The views of a scene show one set of named points, each view turned or mirrored, and shifted as a whole, with a little noise and some points left out.

Scene 1
View 1
q45: [-12   1  -8   6   2   2   8  -8  -7   0  -6  -1  -5 -11 -11   6   3  -1
   8  21  -2  -6   7  -4  -8  -3   5  13  -4]
q611: [ 12   6   0 -18  -6   4  -3  11  10  -5   1  12 -20 -10 -10   2  -3   1
   3   8  -1  -5   2  11   6   4   2  -9  -5]
q260: [-19  -5 -22  13  -2   4  10 -11 -17   3   7  -7  -1  -3  -1   9  -6   2
  18  20  -3 -10  12 -17   3 -10   7  27   4]
q258: [ -2   3  -2 -17 -17   2  -6   3   5 -12   1   0 -21   7  -5   5 -12   3
  11   3   9 -20  18 -10  12 -13   4   4  16]
q599: [ 14  -2 -32   0   1  10   4  10  -8  12  26  13 -10 -13   4   6 -10   5
  15  17 -15   4  -5   7  20  10   7   7 -15]
q163: [  1   7   8 -13  -3   1   0   2   8  -7 -11   6 -16 -12 -17   2   4  -2
   1  12   2  -8   5   7  -7   0   1  -5  -4]
q775: [ -4  -1 -22  10   6   6  10  -3 -13   9   9   4  -2 -15  -4   6   0   0
  13  24 -11   1  -1   0   1   4   6  15 -13]
q955: [ 12   3 -13 -16 -12   6  -5  11   5  -4  13   9 -21  -2  -1   4 -13   4
  11   5  -1 -10   7   1  19  -1   4  -1   3]
q170: [ 19  10  10 -27  -7   2  -6  14  18  -9  -6  16 -25 -13 -16   0   0  -1
  -3   5   1  -5   1  18   2   8   1 -20  -7]
q948: [-28  -1  -4   8  -6  -1   6 -17 -10  -7 -10 -13  -4   2  -9   8   0   0
  13  17   8 -19  22 -21  -9 -19   5  24  14]
q507: [ -2   5   2 -12  -7   2  -2   1   5  -8  -5   3 -17  -5 -11   4  -3   0
   6  10   4 -12  10   0   0  -5   3   0   4]
q299: [  3   9  13 -17  -4   0  -2   3  11 -10 -14   8 -18 -12 -19   1   5  -2
  -2  11   4  -8   6   8  -8   1   1  -9  -3]
q410: [  5   8   6 -15  -5   1  -2   4   9  -7  -8   9 -18 -10 -15   2   1  -1
   1  10   2  -8   5   7  -3   1   2  -7  -3]
View 2
q45: [  0   8   2 -13  15 -14   3  16   5   5   3  -6   7   2 -11  -6   6  12
  -6   4  -5  -5   1   8   4   2   6  10  -6]
q775: [  0  -3   3 -16  13  -7  11  16   8   3   1  -7   8   5 -10  -1   7 -12
  -6  -7  -4  -4  -6  12  -1   1   1  19  -7]
q299: [  0   1  11  -6   9   3 -13   2  -4   5   5   6  10   8   2   0  -6  30
   7  11   8   3   6   1  11   1  18 -16  -8]
q170: [  3 -13  16  -1   2  18 -15  -9  -4   4   2  11  10  13  11  10 -13  19
  15   3  17   7   1  -1  10  -3  19 -24  -7]
q948: [  3  25 -10  -1  14 -28  -3  14  11   3   3 -13  -5 -15 -16 -13   9  32
 -17  13 -11 -21   5   7   4   5  -2  13   1]
q599: [  7 -19   7  -6   3  12   9   1  11   1  -4  -2   3   8   1  11  -2 -29
   3 -18   6  -3 -16  10  -4  -4  -2  12  -3]
q163: [  0   1   9  -7   9   1  -9   3  -1   5   4   4   9   8   0   0  -4  24
   5   9   7   1   4   2   9   0  15 -11  -7]
q260: [  4  12  -7  -4  12 -20   8  15  14   1  -1 -14  -3 -10 -14  -8  10   2
 -15  -1 -10 -18  -5  12  -2   2  -7  24   1]
q410: [  2  -2   9  -4   7   4 -10   0  -1   4   3   4   8   6   3   2  -6  21
   6   6   9   0   2   2   8  -1  14 -12  -6]
q258: [ 12   7  -5  18  -1  -2 -14 -10  10   0  -3  -4  -9 -13   2   0  -6  26
  -3   5   5 -18  -1   1   3  -2  -1  -6   6]
q507: [  4   3   4   1   6  -1 -10  -1   3   2   1   0   2  -1   0   0  -4  23
   1   6   5  -6   1   2   6   0   8  -8  -2]
q611: [  5 -10  10  -1   3  11  -9  -5   1   3   0   5   6   8   6   7  -8  11
   9   0  12   1  -3   2   6  -2  12 -12  -5]
q955: [ 11  -9   2  11  -2   9  -7 -11   9   1  -5   0  -4  -3   6   9  -8   3
   4  -6  10 -10  -8   4   1  -4   0  -3   4]
View 3
q955: [ 11   8  11   0  -5  -3   9  11  13 -16 -13  15   6   1   1  -4   3 -11
   0   3  16  -4  -4  -6 -14  -6   0 -13   2]
q410: [ -3  -1 -10  -9 -13   4   2   5  11 -22  -4   8  -4   4   3  -3   0   3
  -7  -7   7   7   5  -7  -5   0  14  -5  -4]
q258: [ 11  -2   1  -3   3  -2  10  14   0  -2   7  18   4   5   6  -8  -3 -22
  -3  -7  11  -1   8  -1 -21 -13  -3 -16   0]
q611: [  3   5  -1  -4 -15   3   4   7  15 -27 -13  11  -1   3   0  -3   1   2
  -4  -2  11   4  -2  -9  -6   0  13  -8  -4]
q299: [ -5  -3 -17 -11 -15   7   0   4   9 -23   0   8  -7   5   4  -3  -3   5
  -9 -11   4  10   8  -8  -3   0  17  -4  -8]
q599: [ -5  15  23  -3  -9 -10   7   8  23 -19 -31   1   9 -12  -9  -1  13   2
   6  19  20 -10 -16  -8  -4   4  -2  -1  16]
q775: [-25   5   6 -15  -4  -8   3   2  13  -3 -15 -12   3 -17  -8  -3  12   5
   3  12  12  -7  -5  -6   0   6  -2   8  22]
q45: [-25  -4  -8 -17  -3  -3   1   2   5   1   0  -9  -1 -11  -2  -4   6   2
  -2   1   6  -1   5  -4  -2   3   1   6  15]
q163: [ -8  -2 -13 -11 -13   5   1   4   9 -20  -2   5  -5   2   2  -3  -1   4
  -8  -8   6   8   6  -7  -3   1  14  -3  -3]
q260: [-25  -2   4 -16  10 -11   6   6   1  18   3 -10   6 -18  -4  -7   9 -11
   4   8   9 -11   2   0 -10  -2 -14   4  27]
q948: [-25 -13 -14 -20  12  -5   3   6  -9  23  22  -7   0 -10   4  -9   2 -14
  -3  -6   2  -3  16   2 -13  -6  -9   1  18]
q507: [ -3  -3  -8  -9  -6   1   4   7   6 -11   2   8  -2   2   3  -5  -1  -5
  -5  -6   8   3   6  -4  -9  -4   6  -6   0]
View 4
q599: [-20  -3  13   6  20  -5  -3  -4  -3   9 -26  -2 -12   1 -33   1   1  -6
  19 -10   6   3 -13   2  10  12  -4 -13   6]
q299: [ -1   2   7  -2 -12  -1   1  14 -14  -2  11  -5  -7 -11   9   5   2  -9
 -12   4  -1   8   1  -6  15  -3  10   4  -2]
q170: [  0   2  13   6  -2  -1  -5  10 -31  -7  10  -6 -13  -4   5   4  -9  -9
  -6  -6  10   4  -3   4  17 -11   3   9  -1]
q45: [-13  -3   3  -9  -9  -4   8   8  19  12  -8  -2  -1 -13  -8   1  17  -7
  -6   9 -13  13   0 -18  12  17  13 -12   1]
q611: [ -6   3  11   2   1  -1  -2   6 -17  -1   1  -6  -9  -3  -4   2  -3  -7
  -1  -4   6   4  -4   2  13  -3   4   5   0]
q775: [-18  -6   6  -1   5  -6   3   2  14  13 -21   0  -8 -10 -24   1  14  -7
   7   2  -9  11  -6 -15  12  21   4 -21   6]
q260: [-22   2   2 -18  -3   0  12   1  36  18 -22  -5   7  -6 -22  -4  19  -2
   5  10 -13  12  -3 -12   3  23  13  -9  -2]
q410: [ -4   2   8  -2  -7  -2   1  10 -11  -1   6  -5  -7  -8   2   3   1  -8
  -8   1   0   8   0  -4  13  -1   8   4  -1]
q507: [ -8   5   7 -10  -9   1   5   8   0   3   2  -7   0  -5  -1   0   4  -6
  -5   4  -1   8  -1  -2   9   1  12   7  -4]
q163: [ -3   1   7  -1  -9  -2   2  11  -9   1   7  -4  -6 -10   4   3   4  -9
 -10   4  -1   9   0  -8  15   0   9   1  -1]
View 5
q45: [  8   1   1   1  -7  14 -13  13  -5   0   7   9   3   4   0  -5  -9  17
   7  10   7   2 -25 -15  -3   3   6  -5  19]
q260: [ 10  -1   6   4   3  22 -11  11  -7  -3   1   5  -3   6   9 -17  -3  17
  -8  22  21  -8 -27 -25  10  -2  11 -15  16]
q611: [  1  -3   3   7   3 -10 -12   9   4   7  10   1  13   1  -3   0  -1   7
  11  -8  -1  14   3   5   0   7 -12   5   5]
q170: [ -2  -2   1   6   0 -20 -14  10   8  11  14   3  19  -1  -9   9  -1   4
  21 -19 -12  23  11  14  -8  11 -19  13   5]
q258: [ -2  -7   8  13  25 -13  -5   3   9  10   9  -6  10  -3   8 -10   6   8
  -8  -6  18   8  -3 -15   2   3   2  -8  17]
q507: [  1  -2   3   7   8  -7 -10   8   4   7  11   2  11  -1   0  -2  -2  11
   6  -5   6  10  -8  -8  -4   6  -1  -1  17]
q163: [  1   0   0   3  -2  -7 -12  11   3   7  13   6  13  -1  -6   4  -6  12
  15  -8  -2  15  -9  -2 -10   8  -3   3  18]
q955: [  2  -5   9  11  13  -8 -11   6   5   5   4  -3   8   3   6 -10   6   4
  -1   0   9   7   9   1  12   2 -12   1  -2]
q299: [ -1  -1  -1   4   0 -12 -11  11   4   9  15   5  15  -2  -7   6  -6  12
  17 -13  -5  18  -8  -1 -13  10  -4   4  20]
q775: [ 12   2   3   1 -14  23 -17  14 -10  -5   2  10  -1  10   2 -10  -8  14
   7  21   6  -4 -19  -8   9   0  -4  -2   3]
q948: [  5  -2   3   6  11  10  -5   9  -1   4   9   4   3  -2   7 -12  -4  21
  -8   8  23  -1 -36 -34  -6   2  23 -18  38]
q599: [ 11  -1   8   5  -8  15 -19  11  -6  -5  -2   6   0  12   4 -13   0   4
   6  18   3  -3   6   8  22  -1 -20   5 -20]
View 6
q955: [  4  16  -1  -4   8  -5   5   7 -11   0   1 -12  -3   2   0  -6   8  -5
   2   8   4   2  -4  -1  -2   5 -15   5   6]
q260: [ 20  20   7  -8 -11  17   6   4  -1   4 -26   7 -16  -2  -1  14 -14   6
  15 -10 -11   6 -24 -23 -11   8  -5  21  14]
q410: [ 8 -5  9 -3  7  4  2  1  7  3  2 -7 -6 -9 -9  2  7 -6  8  8 12 -2  3  0
 -7  2  0  9 -2]
q599: [ 13  23   5 -10  17 -12   6   0 -23   3   1  -6 -18   2   8   1   2  18
  14   3 -11  19   8 -14  -8   2  -6  -4  12]
q299: [  8 -15  13  -1   6   8   1  -1  15   4   4  -8  -4 -14 -14   3  10 -10
   9  10  17  -4   7   3  -9   2   4  12  -7]
q258: [  5  11  -3  -2  -5   9   4  11   1  -1 -10  -9   3   0  -7  -3   5 -18
  -3   6  11 -10 -22   1   0   9 -18  17   5]
q163: [  9 -11  11  -2   5   8   1  -1  12   4   1  -5  -7 -12 -11   4   7  -7
   9   8  13  -2   5   1  -9   2   4  12  -5]
q170: [  2 -12   9  -1  17  -6   2   0   5   2  17 -15  -2 -10  -9  -5  18  -9
   4  17  19  -2  18  10  -5   0  -1   1  -8]
q45: [ 18   0  14  -5  -3  15   4  -1   8   6 -14   4 -17 -10  -7  14  -7   4
  17  -4  -2   5  -8 -15 -13   4   5  18   4]
q948: [ 18   6   8  -4 -21  30   3   6  16   3 -31   7  -8  -8 -11  15 -12 -10
  11  -9   1  -7 -34 -16 -10  10  -4  32   8]
q507: [  8  -1   7  -2   1   9   2   3   7   3  -4  -6  -4  -7  -8   3   5 -10
   6   6  11  -4  -6  -1  -6   5  -4  14   0]

In a view up to two points have been moved. Name them for each view, in the order of its rows, or write none.
view 1: q599
view 2: none
view 3: q258
view 4: q45
view 5: q611, q170
view 6: q410

Scene 2
View 1
q530: [ -2 -18  11 -15  25  11 -17  12   9   3   3 -10   5 -13  -3  -3   6  11
  19 -12  -3  17  -1  -1   0  15   2   9  -8]
q685: [ 11 -10   5   1   1  -4  -4  12  -1   2   0  -7   0   0  -2 -12  -7  -3
  14  -3  -5  -2  10   5  -3  15   4   4   1]
q51: [ -1  -5  11   2  -2  -2  -5   8   4   6  -5  -3   5 -11  -6   1  -2   3
   0  -4 -10  -2   1  -8   6   1  -2  12   5]
q966: [ -2 -17  11 -14  22  10 -16  13   8   4   2  -9   4 -15  -3  -3   5  10
  18 -11  -3  17  -2  -1   0  15   3  11  -9]
q35: [ -1  -4  17   0   3   7  -8  -8  15   1 -14  -3  23  21 -13  -4  -3   9
   2  -8  -8 -19  16  -5  11 -14 -12 -10  21]
q208: [  7 -10   7  -3   5  -1  -7   9   3   2  -1  -7   3   0  -3  -9  -5   1
  13  -5  -5  -1   9   2  -1  11   2   3   2]
q374: [  3 -13  10  -8  13   7 -12   6   9   2  -3  -8  10   4  -5  -7  -1   7
  14  -9  -3   1   9   1   1   7  -1   0   3]
q112: [  3  -6  12   0   2   3  -7  -1   9   1  -9  -5  15  14  -9  -7  -5   5
   7  -7  -7 -13  15  -1   6  -3  -6  -6  13]
q330: [  1  -5   9   4  -5  -7  -2  13  -1   8  -1  -4  -2 -19  -4   0  -3  -1
   0  -2 -11   1  -2  -7   3   7   3  19   0]
q364: [  6  -9  10  -3   6   2  -8   3   7   1  -5  -6  10  10  -6 -10  -4   4
  12  -6  -5  -8  13   3   2   4  -3  -4   8]
q548: [  9  -4   8   6  -8  -6  -1   3   3   2  -8  -3   8  14  -7 -11 -10  -2
   5  -3  -8 -18  17   2   3   0  -4  -4  14]
q700: [  1  -4  10   4  -5  -4  -3   7   3   6  -6  -3   5  -6  -6  -2  -4   1
  -1  -3 -10  -7   4  -6   6   0  -1  10   7]
q403: [  3  -4  12   4  -4   0  -4  -1   8   2 -11  -3  13  12  -9  -6  -6   3
   2  -4  -9 -17  14  -2   7  -6  -7  -3  15]
q159: [ 6 -9  7  0  1 -4 -5 12  1  4 -1 -6  0 -7 -3 -7 -5 -1  9 -4 -6  0  6  1
  0 12  3  9  0]
q313: [ -2  -6  15  -1   4   6  -8  -5  13   2 -12  -4  19  14 -12  -4  -3   8
   3  -8  -8 -15  13  -5  10 -10  -9  -6  16]
q546: [  1 -12  14  -9  15  10 -13  -1  13   0  -7  -7  17  13  -9  -7   0  10
  13 -10  -4  -5  13   0   5   0  -6  -7   9]
View 2
q35: [ 11  -8 -16   2  10  -5  -9   2  -2   4  -4  -8   0 -21  -8  -2 -18   4
 -16  18 -10 -22   3  -1 -32 -11   3  11   2]
q159: [ -9   7  10   2  -3   3  -3 -10   6   6   3  -5   7  -2  -4   2  -9   3
  -5   2   2 -12   5  -7   5  13   1  10  -1]
q700: [-10   0  -4   3   3  -1  -5  -9  -3   4   7  -4   4  -3  -4   3  -4  -2
 -14   4  -1 -20   4  -7  -1   6   4   9   3]
q330: [-21   7   5   4  -1   1  -3 -14  -3   5  10  -3   5   6  -3   6   3  -3
 -10  -2   3 -18   5 -10  13  16   4   9   4]
q313: [  9  -2 -10   1   7  -2  -9   1   1   5  -5  -9  -1 -18  -9   0 -17   4
 -12  17  -9 -21   5  -2 -25  -7   3  11   2]
q208: [ -2   7  10   2  -2   4  -4  -8   9   6  -1  -7   6  -6  -5   1 -13   5
  -2   4   0 -10   4  -5  -1  10   0  10  -2]
q546: [ 10   6   4  -1   2   2  -7   2   7   7  -9 -11  -2 -18 -11   2 -20   7
  -2  17  -9 -16   8  -2 -21  -1   2  13   1]
q966: [ -8  25  26  -4  -6   9  -3  -4   9   9  -7 -13  -5  -5 -15  13 -10   3
   8  10  -4 -15  15  -8   5  17   3  16   4]
q685: [ -3   4  11   3  -3   4  -4 -11  11   6   2  -4  11  -3  -2  -3 -14   6
  -2   0   3  -6   1  -5   3  12  -1   9  -5]
q364: [  5   2   3   2   1   1  -6  -4   8   6  -3  -7   5 -12  -6  -2 -18   6
  -5   9  -4 -13   4  -3 -12   3   0  10  -2]
View 3
q208: [ -4   1   9   4   7  -5  -7   1   2 -10   3  -1  -3   0  -5   0  -2   8
  -3  -2  12  -3   1  -4   4  -8  -4   3  -5]
q364: [-1 -1  5 11  0 -8 -5  2  8 -3 -2  6 -6  3 -4  6 -3  7 -5  0  5 -3  5 -5
  4 -3 -7  1 -3]
q700: [  0   3   3  -3  12   1 -22  -6   0   4   0   2  -6  -1   2   2  -6   2
   8  -5  21  -2   5  -9   2  -5  -7   0   5]
q51: [  1   2   0  -2  12   1 -20  -6   1   2  -3   0  -5   2   2   3   0   1
  12  -8  20   2   0 -10   5  -6  -8   0   3]
q159: [ -4   3   9  -2  11  -2 -12  -2  -1  -9   4  -3  -2  -1  -3  -2  -3   7
   2  -5  19  -3   1  -5   4 -10  -3   3  -3]
q548: [  0   1   6   9   0  -3 -14  -1   7   7   2  11  -9  -2  -3   6 -18   8
  -8   4   9  -7  16  -6  -3   1  -7  -1   5]
q330: [ -2   4   5 -10  20   3 -22  -8  -5  -3   3  -5  -2  -2   1  -2  -1   1
  13  -9  28   0  -1  -9   3 -10  -4   2   2]
q530: [ -5  -2   5   3  10 -10  -1   4   1 -23  -5 -10   2   9  -5  -1  24   4
   9 -12  12   5 -19  -5  16 -15  -6   4 -13]
q374: [ -3  -2   4  10   2  -9  -3   4   6 -10  -4   1  -4   5  -5   4   7   7
  -2  -4   6   0  -4  -5   9  -6  -7   1  -6]
q685: [ -5   3  13   1   9  -4  -8   0   0 -11   7  -2  -1  -3  -5  -3  -7  10
  -5  -1  16  -6   4  -3   1 -10  -1   4  -4]
q313: [  3  -4  -4  17  -6  -9 -10   1  14   9 -11  14 -11   7  -2  13  -1   4
  -1  -1  -1   1   7 -10   5   4 -14  -4   2]
q403: [  2  -2   0  11  -1  -4 -15  -2  10  11  -4  12 -11   2  -1  10 -11   5
  -2   1   6  -3  12  -9   0   2 -11  -2   6]
q35: [  5  -5  -7  20  -9  -8 -12   0  16  16 -13  19 -15   8  -1  16  -5   3
  -2   1  -4   0  12 -11   4   7 -16  -6   6]
q966: [ -6  -1   6   1  11  -9  -2   4   0 -23  -3 -10   2   7  -5  -2  20   5
   7 -10  14   3 -17  -4  15 -15  -4   4 -12]
q112: [  2  -2   1  14  -3  -7  -9   1  11   6  -6  12 -10   4  -3   9  -7   6
  -4   0   2  -2   9  -8   2   1 -10  -2   2]
q546: [  0  -5  -1  17  -5 -12  -1   5  12  -3  -9   8  -7   8  -5  10   6   6
  -3  -2  -3   1   0  -6   9  -1 -10  -1  -5]
View 4
q403: [ -1  -6  -5   4  11  15 -11  -3  15   8   1   3  13  -5   5   0 -10   2
  -1  -5   6  -1  -8  -6  -1   5  -9  -4   4]
q35: [  5  -7 -10   7   9  11 -11  -3  22  12  -3   5  15   0   5  10 -11  12
   1   1  10 -16 -14  -9   0   8  -8  -2   5]
q685: [-13   0   7   5   1  13  -5  -4  -5   4  10  -2   4  -8  -1 -23  -3  -5
  -8 -12   6  13  -2   3   4  -9 -10  -7   5]
q51: [-15 -13   3   7  16  18  -2  -2  -4   5   4   6  -6  -1  -1  -7  -2   7
   1  -1   4  20   3  -1   6   1  -4  -2   6]
q548: [ -3   0  -2   2  10  15 -14  -4  14   6   4   0  17 -10   6  -9 -10  -6
  -3 -11   4   3  -7  -5  -2   3 -13  -7   4]
q374: [ -8  -4   4  10  -4   8   0  -3  -2  10   6   2   0   1  -4 -12  -2  11
  -7  -2  12  -3  -7   2   8  -7  -7  -3   6]
q208: [-12  -2   6   6   0  12  -2  -3  -3   6   8   0   2  -4  -2 -18  -2   1
  -7  -8   8   8  -3   3   6  -7  -8  -5   5]
q700: [-12 -10   0   4  17  19  -6  -2   2   5   4   5   1  -4   2  -7  -5   2
   1  -3   4  18   1  -3   3   3  -6  -3   5]
q546: [ -2  -4  -1  10  -5   6  -2  -4   7  13   2   3   5   2  -2  -4  -5  15
  -6   0  14 -14 -12  -1   6  -4  -7  -2   5]
q966: [-18  -8  11  12  -7   8   9  -3 -19   9   9   4 -16   5 -11 -20   5  16
  -8   0  12   8   0   9  14 -14  -1  -1   7]
q159: [-15  -5   6   6   5  14  -2  -3  -7   4   9   2  -1  -5  -2 -19  -2   0
  -5  -8   5  17   0   3   5  -6  -8  -5   5]
q112: [ -1  -4  -4   7   5  12  -9  -3  13   9   2   2  12  -3   4  -3  -8   6
  -3  -4   9  -6 -10  -5   2   2  -9  -4   4]
q530: [-19  -9  12  14  -8   7  12  -3 -21  10   8   4 -19   7 -12 -20   6  20
  -8   2  14   6   0  10  16 -16   0   0   7]
q313: [  1  -7  -6   8   6  10  -8  -2  16  12  -1   5  10   0   2   4  -9  13
  -1   0  11 -13 -12  -6   2   4  -7  -2   4]
q330: [-19 -12   5   5  18  21  -1  -1 -10   2   7   5  -7  -4  -2 -14  -1   0
   1  -4   1  31   7   1   6  -1  -4  -4   6]
View 5
q374: [  3   1  -3   8   3 -11  -5   1   5  12  -2   2   5  -3  -7 -11  12  -5
  -4   5  -5   0  11  -7  -9   6  -6   0   7]
q700: [ -2  -7   5   5 -11 -13  -1  -5   4  -8  -4  10   6  -2   7  -8   8   2
   1  -2   4  -1   8   7   3   1  -7  -4   4]
q966: [  3  -5   1  -2  -6  -9  -4   6  -1  21   2  -2   4   9   2  -9   6  -4
 -19   3 -10   5  22 -20 -14  12  -4  -2   0]
q313: [  8   2 -11  21   7 -15  -9  -9   7  -1  -1  13   8 -17  -8 -18  15  -3
   5   2  -2  -1  -2   6  -4  -4 -10   6  13]
q330: [ -6 -12  12  -4 -19 -12   1  -2   1  -6  -5   6   4   7  14  -4   4   4
  -5  -4   4   1  14   1   3   5  -5  -8  -1]
q51: [  0  -9   5   3 -13 -13  -3  -5   2  -6  -2  10   5   0  10  -8   6   2
  -4  -4   2   1   9   3   1   2  -7  -3   3]
q35: [  9   2 -13  25  10 -17 -11 -11   9  -5  -1  16   9 -22 -10 -19  16  -4
  10   1  -1  -2  -7  11  -1  -8 -11   8  16]
q403: [  1   1  -3  15   2 -14  -4  -8   9  -7  -6  12   7 -13  -6 -13  14  -2
  11   2   4  -5  -1  12   2  -3  -9   0  11]
q548: [ -5   4   3  11   2 -13   0  -5  11  -6 -11   8   6  -8  -9  -8  17  -2
  16   5   7  -9   1  14   5   0  -6  -3   9]
q530: [  6  -6  -2  -1  -5 -10  -6   5  -1  23   4  -2   5   7   3 -10   6  -4
 -21   3 -12   7  22 -22 -16  12  -5  -1   0]
q208: [ -4   0   6   1  -3 -10   1   3   6  10  -7   0   4   4  -5  -5  12  -3
   0   6   0  -4  14  -4  -4   9  -3  -5   3]
q546: [  8   3 -10  16   9 -13  -9  -2   6  12  -1   7   7 -11 -11 -15  14  -6
  -1   6  -6   0   5  -4  -9   2  -8   4  11]
q685: [ -8   2   9  -1  -4  -9   3   4   7   7 -10  -1   4   6  -6  -2  13  -3
   3   7   3  -6  15   0   0   9  -3  -7   3]
q364: [  1   3  -2  10   4 -11  -4  -1   8   7  -6   5   6  -6 -10 -10  15  -5
   4   6  -1  -4   6   1  -3   3  -6  -1   8]
q159: [ -5  -3   9  -2  -9 -10   2   2   4   5  -7   2   5   6   1  -5  10  -1
  -2   3   2  -3  15  -1  -1   8  -4  -6   2]
q112: [  3   3  -6  16   6 -14  -5  -6   8   0  -5  10   7 -13 -10 -14  15  -3
   8   4   1  -4   1   7  -1  -1  -7   2  11]
View 6
q966: [ -6   0  21  21 -14 -23 -16  -2  12 -10  -8   2   1 -25  -9  -8  -1  15
 -11  -9  -3   5 -10  13  -7   5  -3   2  -4]
q530: [ -4  -2  23  24 -15 -23 -18  -1  15  -8  -7   1   3 -25  -9  -9  -2  15
 -13  -8  -3   7 -11  13  -6   5   1   3  -4]
q330: [-19  13   4   5  -4 -14   1  -8   4 -12 -10   1  11 -11  -4  -1  -6   7
   5 -12   0   5  -1  -5 -17   7 -13   5   3]
q685: [-13   6  12   8  -3 -11  -8  -2 -11 -13  -8   8  -7 -12 -11  -4  -3   6
   1 -12 -11  -3   3  10  -7   3 -16   2   8]
q374: [ -3  -2  15  16  -1 -11 -19   3  -1  -4  -4   1  -3 -12  -9  -9  -5   7
  -8 -10  -9   2   2  14  -2   3   2   4  10]
q548: [-10   5   1   1  12   1 -11   2 -18  -4  -3   3  -5   2  -8  -5  -9  -4
   5 -13 -13  -3  16   7  -5   2  -6   5  23]
q208: [-10   3  13  11  -3 -11 -12  -1  -7 -10  -7   5  -5 -12  -9  -6  -4   6
  -2 -11  -9  -1   2  10  -6   3  -9   2   9]
q700: [-13   9   1   4   4  -7  -6  -3   0  -6  -7  -1   8  -5  -4  -4  -8   2
   3 -12  -4   4   6  -2 -13   5  -5   7  12]
q159: [-14   7  10   9  -3 -13  -7  -4  -4 -11  -8   4   0 -13  -8  -3  -4   7
   1 -11  -7   1   1   6 -10   5 -12   3   6]
q313: [  1  -3   4   9  13   1 -23   6  -4   6   0  -5   1   1  -4 -10 -11  -3
  -5 -11  -9   4  15   9  -1   2  14   8  24]
q51: [-13   8   2   6   2 -10  -6  -4   5  -6  -8  -2  11  -7  -3  -4  -8   3
   1 -12  -2   6   3  -3 -14   6  -3   7   9]
q112: [ -2  -1   4   7  10  -1 -19   5  -9   1  -2  -1  -3   0  -6  -9 -10  -2
  -3 -11 -11   1  13  10  -2   2   6   7  22]
q546: [  3  -6  13  15   4  -6 -25   7  -2   2  -1  -2  -4  -8  -8 -11  -7   2
 -10 -10 -10   3   8  15   1   2  11   6  17]
q35: [  2  -3  -1   6  19   6 -24   8  -6  10   2  -8   4   7  -3 -11 -13  -7
  -4 -12 -10   4  20   6  -1   2  19  11  30]
q364: [ -4  -1  10  11   4  -6 -19   3  -6  -2  -3   1  -4  -7  -8  -8  -7   2
  -4 -11 -10   0   8  13  -2   2   2   5  15]
q403: [ -6   2   1   4  13   1 -15   3 -10   1  -3  -2   1   2  -5  -7 -11  -4
   1 -12  -9   1  15   5  -5   3   3   8  23]

In a view up to two points have been moved. Name them for each view, in the order of its rows, or write none.
view 1: q966, q313
view 2: q330
view 3: q700
view 4: q51, q530
view 5: q208
view 6: q35, q364
